A landscape with many peaks, sampled at points; each row gives a point and its height.
From any point a climber steps to the highest of the 6 points nearest to it. It stops when none of these is higher. Distance is the straight distance between rows; heights are no part of it.
reru height 41.6: [117 114 121 133 130 105 184 102 118 118 113 113 130  88 125  98 129 135
 102 159]
did height 24.0: [141  86  98 121 155  94 150 167 102  96 187 105 101 102 116 145 139 152
 123 102]
vif height 41.0: [100 177 142 172  55 147 118  61 147 107  86  87 150 117 110 137 133 109
 119 140]
bikug height 36.3: [106 168 154 157  67 152 142  81 155 126  71 124 112 137 137 142 130 126
 133 164]
didok height 33.7: [121 111 120 122 134 113 168 128 117 103 138 118 107  97 130 125 135 139
 119 141]
dufad height 38.8: [103 134 161 160 118 123 202 101 144 138  77 148 100 117 153 118 111 140
 127 184]
zoze height 33.0: [107 151 147 145  94 142 156 103 147 125  86 139 102 137 148 145 132 133
 138 166]
fad height 42.6: [145  94 103 136 147 109 120 175 106  96 198  92 107 114 103 162 139 149
 133  85]
leve height 29.7: [108 121 167 159 149 105 220 114 133 146  87 160 113 107 151  98 116 145
 122 185]
tigag height 56.3: [139 144 133 141 116 157  72 155 133 106 155 116 128 148  95 165 130 110
 158  94]
zunek height 42.7: [106 145 126 159  71 128 136  57 129 110  94  77 151  94 114 112 134 119
  98 138]
Dil height 39.3: [122 156 130 158  96 160  76 117 137 100 133  94 150 122  92 152 134 110
 142 103]
Vebos height 7.4: [115 126 140 123 127 137 166 138 135 126  97 158  83 143 175 145 130 144
 153 164]
von height 52.4: [131  87  96 108 153  77 159 116 104 137 152  99 139  77 118 105 124 145
  75 117]
gol height 14.6: [121 138 140 121 108 149 137 134 140 125 102 150  92 153 162 151 137 133
 154 152]
monod height 26.2: [118  94 129 118 181  86 211 147 110 128 138 148 130  85 131  89 129 146
 103 150]
butid height 25.4: [142 131 132  94 132 147 114 167 128 132 132 164  86 182 182 150 143 135
 164 130]
sozi height 35.0: [114 167 140 148  80 158  99 109 142 104 115 102 134 131 112 150 138 111
 142 120]
Zis height 29.2: [139 109 123 112 143 125 146 175 118  95 162 126  92 126 130 151 139 141
 148 121]
keket height 38.0: [106 111 150 148 151  91 212 101 126 149  95 135 151  84 135  72 117 132
  87 170]
Zano height 49.2: [156 186 137 115 114 160  28 112 164 168 123 166 144 200 140 129 116 105
 163 117]
gafi height 57.0: [155 128 134 113 134 156  80 182 130 114 172 138 114 165 121 163 135 123
 170  93]
Pora height 37.3: [108 136 139 150 106 122 180  96 136 116  94 122 119 109 136 117 130 134
 123 167]
vir height 43.2: [114 124 120 137 115 119 159 112 120 104 125 102 128  98 127 122 137 137
 116 141]
Kadav height 55.7: [142 113 117 139 138 133  97 178 117  98 182 106 116 139  97 167 138 132
 148  81]
nez height 49.6: [121  91 116 119 164  85 191 137 110 126 139 124 133  83 121  92 129 146
  95 144]
Zefe height 40.0: [144 186 135 113 101 158  53 118 156 169 110 168 136 205 168 132 140 115
 155 133]
Tuda height 41.7: [122 126 100 142  99 119 112  64 110 117 120  58 156  80 113 119 127 131
  81 109]
podud height 51.1: [150 168 138 109 115 165  52 139 149 151 128 158 130 191 148 144 130 110
 165 116]
timo height 60.7: [161 126 125 149 155 163  34 173 132 128 178 135 139 180  53 163 101  94
 170  76]
faven height 61.9: [156 127 131 132 141 160  51 184 129 118 183 134 131 170  83 166 120 107
 167  80]
kir height 35.4: [113 104 128 129 159  87 199 118 113 141 114 133 148  79 127  73 129 135
  85 158]
reden height 46.4: [105 142 156 167 103 117 195  83 140 138  74 131 122 104 137 107 115 131
 111 181]
mel height 21.1: [146  97 125 102 147 130 134 185 119  98 177 134  86 138 138 162 145 147
 159 111]
Mul height 26.8: [147 102 129  92 151 134 143 186 119 111 143 161  73 159 173 151 144 148
 163 133]
peb height 34.4: [106 108 163 156 169  93 228 115 123 172  90 153 163  88 139  60 118 134
  89 172]
patuk height 40.5: [132 106  99 134 133 110 122 141 107  97 175  84 122  96 106 148 136 144
 113  91]
bodem height 43.0: [131 163 137 116 101 162  87 137 148 128 119 145 120 170 145 158 137 115
 164 129]
rop height 50.7: [129 138 127 131 115 149 106 151 126  97 153 112 116 128 114 162 141 125
 147 106]
Pabuf height 59.2: [168 141 125 140 151 168  16 151 147 137 163 151 146 185  55 149  84  77
 175  91]
zomov height 37.0: [114  78 114  88 160  84 157 105 104 195  82 128 193  86 122  76 114 136
  44 125]
kep height 33.6: [122 187 150 132  76 162  80 100 160 149  88 150 126 180 147 155 136 117
 155 142]
sagel height 37.4: [119  97 108 124 144  94 176 118 110 118 137 108 132  79 127 106 129 139
  95 139]
fuvub height 52.5: [137 125 125 131 125 145  93 165 124  96 164 113 113 137 108 164 140 128
 153  91]
Vide height 41.1: [133 197 145 128  86 165  47 100 168 164  97 155 140 188 143 142 127 109
 160 131]
vas height 44.2: [115 149 121 154  85 144 109  94 130  95 127  83 145 106 107 139 136 116
 121 117]
Getiz height 34.2: [107 165 143 152  75 155 120  96 147 111  96 109 129 132 120 151 142 115
 142 138]
dos height 32.1: [ 96 180 153 172  47 157 128  68 163 134  64 122 126 141 130 148 131 118
 129 163]
biros height 53.4: [159 173 137 113 127 166  30 131 154 152 138 164 148 197 130 136 112  97
 170 103]
fazi height 59.5: [147 152 132 127 123 170  47 154 141 124 149 136 139 170  89 157 118  99
 173  88]
Vilez height 36.5: [130 111 100 135 118 111 127 102 106 111 153  78 140  84 110 127 134 141
  95 105]
vimod height 42.9: [119  98 106 116 138  88 167  84 111 152 105 103 163  80 120  82 120 136
  60 139]
lon height 50.8: [179 189 112 121 146 141   5  95 159 177 143 176 156 209 143  93  93  99
 157 116]
befen height 45.7: [126 142 116 161 105 147  81 118 120  95 148  81 149 111  88 155 132 115
 127  87]
meka height 41.2: [180 183 113 109 150 141  20 121 148 178 154 179 147 212 165  96 114 107
 152 107]
Fekob height 36.1: [128 141 118 172 119 160  55 136 128 101 152  91 155 132  71 164 122 100
 139  79]
givo height 45.4: [109 125 121 138 109 109 168  84 120 122 105  94 141  86 122  99 129 133
  91 152]
Lufoz height 59.1: [123 135 117 144 105 134 110 120 123  94 141  87 138 107 106 145 138 125
 123 108]
Fabi height 41.4: [107 107 123 136 132  90 181  84 118 154  89 107 168  86 121  64 120 133
  72 157]
kol height 33.1: [101  58 136  64 177  97 151 134 106 225  65 153 208 102 126  90 109 136
  36 102]
namu height 39.9: [126 119 121 123 126 131 138 156 122  92 152 115 102 118 123 149 145 138
 141 123]
rok height 44.8: [113 148 133 145  89 140 128 107 135 102 119  99 124 117 116 141 140 121
 134 135]
fut height 22.3: [109 106 156 139 186  93 232 144 121 142 118 171 122  92 151  81 123 140
 117 168]
pozo height 13.7: [132 135 133 106 121 151 124 155 140 124 117 155  89 167 172 150 141 138
 163 142]
gasap height 35.5: [135  72  87  96 170  65 161 127 101 146 161 107 144  74 120 108 123 146
  64 107]
Tekoz height 29.5: [125 154 143 116  99 160 107 131 146 135 100 149 106 167 160 150 139 125
 159 142]
somi height 41.3: [103 126 138 156 113 105 193  77 129 138  83 113 143  88 125  80 119 131
  90 169]
Tava height 48.6: [144 148 133 110 115 161  85 154 138 122 140 148 111 173 145 158 141 120
 172 112]
Talag height 28.8: [152 123 128  84 140 149 112 178 124 134 138 168  87 188 193 151 147 135
 164 127]
kaz height 42.8: [102 158 150 156  77 141 159  87 154 134  73 133 109 136 143 142 126 131
 136 171]
kal height 20.7: [146  95 123  83 167 123 157 197 112 112 147 171  64 157 185 150 137 153
 164 139]
zalu height 25.8: [106 138 145 143 108 135 180 109 138 122  89 139  95 125 155 133 125 135
 142 174]
zigem height 26.1: [121 100 119 120 155 100 194 143 115 111 139 134 108  94 133 111 133 143
 117 150]
Bov height 31.6: [126  58 100  76 182  69 165 128  98 187 124 134 178  85 121  89 115 137
  44 110]
dumu height 18.0: [143  74  92 115 172  81 154 187 102 104 207 108  97 106 115 151 138 162
 124  95]
Rivu height 39.5: [115 127 104 138  87 118 113  46 110 130 103  58 167  79 109 107 120 127
  73 114]
Potaz height 32.2: [128  89 104 117 163  80 177 136 103 119 158 112 123  81 123 106 131 149
  93 127]
Ket height 6.9: [125 131 136 111 127 140 143 150 135 132 105 167  80 167 186 148 136 143
 157 153]
kepo height 60.4: [147 121 123 153 139 150  64 175 122 107 181 110 133 154  76 173 127 115
 159  73]
fiba height 45.5: [125 126 121 128 117 135 138 135 124  95 150 109 113 113 122 147 144 129
 135 122]
vez height 38.2: [102 126 155 163 133 102 214  94 129 147  85 136 145  93 131  79 113 135
  99 178]
zate height 33.8: [115  90 134 123 181  78 210 133 111 155 122 140 163  82 132  68 124 136
  75 150]
Ros height 47.7: [132 117 101 155 126 124  99 136 108 100 173  81 129 109 102 158 135 135
 122  86]
bebiz height 37.8: [153 117 128  92 137 145 113 182 127 118 156 157  87 170 168 159 141 140
 170 116]
Doba height 27.4: [128  89 109 115 169  82 190 150 108 116 160 131 124  85 125 102 134 145
  99 135]
fif height 42.4: [123 103  95 117 121  95 132  78 106 141 124  78 156  78 116 101 122 143
  66 115]
bosas height 40.3: [116  84 105 112 155  80 177 106 102 157 123 115 156  76 119  82 123 137
  64 136]
febov height 8.4: [146  79 109 102 166  99 169 196 110  95 188 134  81 117 136 143 137 162
 149 118]
Mez height 52.2: [110 133 119 147  94 123 140  84 123 107 115  80 140  91 118 120 135 128
 104 134]
teb height 63.5: [137  73  92 106 176  71 172 157 100 119 183 118 118  83 123 119 132 155
  91 115]
tal height 18.3: [112 139 144 132 110 141 167 120 142 131  89 151  86 142 162 140 128 141
 150 167]
Sagu height 46.7: [169 155 128  98 143 158  36 152 141 156 159 173 131 204 152 130 119 104
 168  97]
pav height 55.5: [146 152 126 155 134 171  25 148 147 122 152 127 156 169  45 153  98  83
 165  83]
fiv height 52.7: [135 159 140 127 103 170  73 140 144 118 131 130 128 160 115 160 134 110
 163 112]
pigu height 29.9: [ 99  97 169 144 183  85 216 131 108 198  87 154 196  94 142  47 126 129
  68 148]
Funu height 57.1: [178 160 124 115 153 165   7 131 152 156 158 172 146 197 105 119  84  84
 171 100]
lib height 59.7: [170 143 136 118 144 167  30 159 142 140 167 158 136 192  97 147 105  93
 175  86]
Tume height 60.2: [100 153 162 176  84 130 187  77 155 140  57 139 108 122 146 125 116 133
 120 187]
Geliz height 33.9: [106  72 141  95 187  87 174 134 103 215  72 148 214  98 135  65 120 136
  43 118]
Vuket height 49.3: [145 125 131 107 128 152  99 168 129 111 158 140 101 159 139 163 139 129
 166 103]
lov height 56.9: [138 162 136 138 119 174  40 141 148 123 139 133 148 165  81 154 116  95
 169  98]
gigul height 47.8: [139 186 144 128  98 178  40 117 161 132 120 145 152 173 102 148 115  94
 167 112]
tukil height 46.5: [176 190 115 120 143 138  12 105 157 183 144 179 150 212 162  87 109 106
 150 113]
mut height 35.6: [108 150 143 145  88 143 150 101 142 111 101 119 118 123 133 142 137 125
 137 147]
musom height 24.3: [143 155 137 102 113 156  85 145 144 151 122 166 110 194 180 146 144 124
 162 132]
tiges height 51.6: [133 150 141 116 111 163  86 150 138 118 139 136 120 160 131 158 137 118
 164 116]
ralo height 58.8: [149 140 136 122 124 166  64 166 137 115 155 138 126 168 112 161 129 109
 172  96]
fenol height 42.2: [120 166 142 132  90 162 101 124 148 116 111 131 119 152 132 157 135 119
 160 129]
fele height 28.1: [130 126 135 113 118 146 134 149 129 106 132 135  95 141 147 150 142 134
 155 136]
peme height 51.2: [126 134 119 152 110 142  94 141 123  97 149  93 129 122 101 158 135 120
 140  97]
Biki height 26.7: [113 177 142 161  82 170  68 103 149 105 113 106 153 136  91 160 129  99
 151 113]
Mov height 34.7: [103 154 140 161  75 136 150  75 141 114  87  97 131 108 123 120 135 122
 115 158]
ziz height 34.0: [130 100 103 125 143  94 154 129 106 108 155  95 122  89 119 121 135 146
 100 120]
sevav height 57.4: [159 162 135 125 129 172  21 138 153 144 145 155 147 184  88 141  98  89
 173  96]
dar height 63.1: [125 106 139 111 168 115 202 163 120 115 123 170  78 119 165 127 128 155
 145 160]
Gedu height 3.4: [130  86 118 106 181  88 197 174 111 105 161 144  99  94 135 113 135 155
 120 142]
Guv height 35.7: [162 138 131  89 131 157  70 173 131 140 154 161 107 190 171 148 142 124
 167 108]
kat height 45.3: [114 116 110 134 112 106 158  74 115 130 110  84 150  79 115  97 128 134
  79 135]
kolar height 32.4: [107 104 138 135 165  93 219 123 117 142 116 146 140  86 138  81 124 139
  98 165]
zada height 42.1: [122  95  99 112 136  89 156  94 104 138 132  97 153  74 119  93 123 139
  69 128]
Suku height 34.3: [111 127 138 144 128 115 196 109 131 121 101 133 111 100 142 108 126 135
 124 167]
kele height 63.6: [105 166 136 163  65 153 103  79 140 104 100  81 153 117 103 141 138 111
 123 126]
gidi height 16.6: [130 107 130 100 145 128 165 173 124 109 128 157  77 142 167 144 135 149
 158 147]
Bap height 42.5: [117 114  96 118 101 104 125  46 111 153  95  74 170  76 112  93 117 135
  58 127]
lafu height 22.8: [108 115 156 142 169 105 218 134 128 138 102 166 106 106 154 103 115 146
 130 183]
Livor height 29.3: [135  90  96 125 153  93 134 151  97 109 189  91 117  98 111 144 138 152
 106  95]
geze height 39.8: [114  92 128 117 166  81 191 112 106 173 100 134 180  84 128  64 122 132
  62 147]
selun height 23.1: [136  97 137  95 172 118 189 179 116 117 123 178  68 140 183 134 133 156
 162 159]

Where does a climber stop that starts at each point below?
musom: faven
bebiz: faven
Zefe: faven
kolar: Mez
Guv: faven
pigu: Mez
Geliz: Mez
